Points on a hilly landscape, in no order, each with its height.
From any point a ball takes the steepest step (drop divided by distance) to one of its 6 nearest points. It stops when none of these is lower. Distance is the straight distance between rows; heights are no part of it.
(896) height 1.85: [ 12  21 -14  43  42  22   6   4]
(457) height 2.28: [ 46  -1  21 -18 -71  32  22  -4]
(833) height 0.64: [  8 -46  -1 -42  23  28  17  35]
(2) height 3.66: [ 48  -8   3  29  11  20 -23  29]
(656) height 6.46: [-19  51 -17 -55  29 -21   4  24]
(510) height 5.14: [ 38   7  35 -20 -10 -39 -25 -27]
(405) height 5.24: [-58 -23   2  19  67 -24  -4  -9]
(706) height 3.02: [ 35  27  19  -8 -65  15  21  -8]
(557) height 1.97: [-53 -13  10   3 -12  -9  22 -53]
(659) height 1.83: [ 10  18 -17 -17  17 -15  58 -17]
(847) height 5.70: [ 19  14  58 -47  13 -23   1 -32]
(213) height 3.77: [-48   5  24   7  -2  40  17 -28]
(546) height 5.80: [  6   1 -40 -22   6 -58  25  -3]
(935) height 1.79: [ 53 -31   3   6  15  10  31  20]
(930) height 5.23: [ 33   4 -13   7 -50  57   2  -2]
(463) height 5.34: [  9   1 -54   9  26 -36  15 -21]
(365) height 4.38: [ 45 -24  -1  17   0   3 -39  31]
(910) height 3.56: [-10  24   3 -33  16  21  53  28]
(933) height 8.75: [-36 -12  -8 -13 -15 -11 -57  30]
(352) height 2.54: [-27  14  25  37  41  19 -24  25]
(599) height 1.25: [  8  40 -15 -11 -13 -14 -53 -37]
(437) height 5.08: [ 15 -64   6 -46  19  16  10  19]
(851) height 4.11: [ 23 -11   8  22  10  11 -52  42]
(709) height 5.05: [ 32  39  20  -9 -40 -10  15 -16]
(489) height 5.43: [-30  48  -4 -37  24  11  38  19]
(744) height 6.66: [ 10  -9 -66   2   3 -44   9  10]
(448) height 5.64: [-18  43  -6 -33  14  24  32  35]
(225) height 4.90: [  1  13 -20 -18  22 -43  48 -12]
(856) height 5.36: [-32  -1  43  31  49  -8  -8  25]
(16) height 1.77: [-35  10 -16  22  69   1 -17   3]
(410) height 4.35: [-16  27  -3 -26  10  -9  56   1]
(675) height 1.76: [-44  31  -8 -12 -19   5 -21 -24]
(90) height 2.17: [  6  -4   6 -19  10  23  58  27]
(40) height 4.40: [-23  29   1   4 -19  62  -2  -4]
(455) height 4.53: [-44 -15 -18  17  62 -12 -13  -5]
(616) height 4.84: [-27 -30   7  10 -56 -29   4   3]
(887) height 1.87: [-49  -1  15   6  -9  12  34 -50]
(273) height 4.93: [ 48 -45  10 -23   7 -17 -17  -5]
(346) height 5.59: [ -4 -16  12  55  -1   3  17 -65]
(82) height 3.84: [-30 -15  32   7 -18  -7 -43  48]
(908) height 2.95: [ 17  14 -15 -20 -14 -16 -58 -28]
(147) height 3.32: [ 51 -50   5   3  -7  -8 -20  20]
(187) height 2.85: [-37  18  -9 -22 -25 -10 -52  -9]
(409) height 4.55: [-30 -40 -23  16 -45 -24  17 -42]
(230) height 2.18: [43 -6  1 35 22 19 21 19]
(119) height 1.65: [ 15   7  15  42  30  24 -32  42]
(333) height 4.85: [-11  15 -16 -29  21 -33  52  -3]
(865) height 1.60: [ 24  47  -1   7 -41   4   3 -29]
(151) height 2.41: [ -3   1  18  25  13  16 -43  50]
(829) height 4.09: [ 36 -22 -12   1  -6  -9 -57   5]
(549) height 4.98: [ 20   6 -18  15 -41  62  -7   0]
(632) height 1.07: [-63   5  -1  -8 -14  -1  -2 -36]
(521) height 3.57: [ 35  29  46 -16 -43   6  19 -13]
(859) height 2.30: [ 32  12 -16  17  28   6  52  -6]
(369) height 7.09: [ 21 -53   8 -29  12  18  26  29]
(683) height 2.88: [-11  52  -5   4 -30  16 -22 -34]
(208) height 5.72: [  3  -7  -3  -7  -8 -17 -69  28]
(20) height 4.95: [-11   8  -1  12 -25  75   0   5]
(861) height 6.36: [  6   6 -71   8  23 -23  -8 -14]
(846) height 5.52: [ 36  15  42 -32  -9 -32   0 -36]
(33) height 2.42: [ -6 -14   0 -43  15  39  31  54]
(679) height 5.58: [ 55 -58   9 -17   9 -17  -2   5]
(467) height 6.63: [-25   0  57  33  27 -24   3  36]
(807) height 5.45: [  2 -16   4   8  -1  -1 -57  39]
(723) height 5.87: [ 24 -39  37 -44  28 -19 -17  -7]
(978) height 2.23: [ -2  24   4  42  64  20 -18   1]
(39) height 4.81: [-32 -17  11  18 -18  -4  27 -54]
(221) height 1.71: [ 42 -23  -6 -18 -63  30  20 -18]
(309) height 3.69: [-37 -34 -10   2 -32 -32   8 -37]
(585) height 4.82: [-40   1 -43  13  52  -7 -13  -8]
(627) height 4.54: [ 26 -17  -7   7 -15  -2 -62  31]
(631) height 5.22: [-48  23  14  11  -8  46  14 -25]
(928) height 2.90: [-34  -1  23  24  -4  23  31 -41]
(304) height 5.04: [-11   0 -18 -42  10 -52  32   5]
(611) height 0.98: [ 34 -10  10  15  15  17  48  11]
(802) height 6.02: [-20  -8 -71  10  14 -16 -15  18]
(597) height 0.85: [ 28  16  -2 -20 -21 -30 -36 -31]
(146) height 5.26: [-16 -10  47  32 -34 -34   4  39]
(749) height 4.83: [ 18  45   1  10 -38  38   1 -11]
(926) height 3.10: [-39 -24   3   3 -21 -25  21 -45]
(660) height 0.99: [ 30  42  17  -6 -25 -24 -15 -29]
(62) height 4.47: [-46 -21   1 -21 -32 -24 -30   4]
(848) height 3.92: [ 23  16 -39  13  30 -23  29 -18]
(198) height 6.09: [-32 -22 -68  17  29  -6 -10  23]
(277) height 4.63: [ 38  22   6  -1 -51  34  17  -5]
(49) height 1.48: [  2   5  14  40  41  31 -15  29]
(946) height 4.73: [-33 -36  19   6 -51 -36 -12  24]
(338) height 0.86: [ 24   4   0  43  34  22 -13  29]

Write out the way that a ball takes from each point below.
(546) | (848) (659)
(679) | (935) (611)
(656) | (910) (90) (611)
(151) | (119) (338)
(463) | (848) (659)
(706) | (865) (660) (597)
(802) | (585) (16)

Where does a ball stop that starts at each point below?
(749) | (597)
(448) | (611)
(861) | (659)
(20) | (597)
(146) | (338)
(521) | (597)
(847) | (597)
(467) | (338)
(82) | (338)
(807) | (338)
(744) | (659)
(616) | (632)
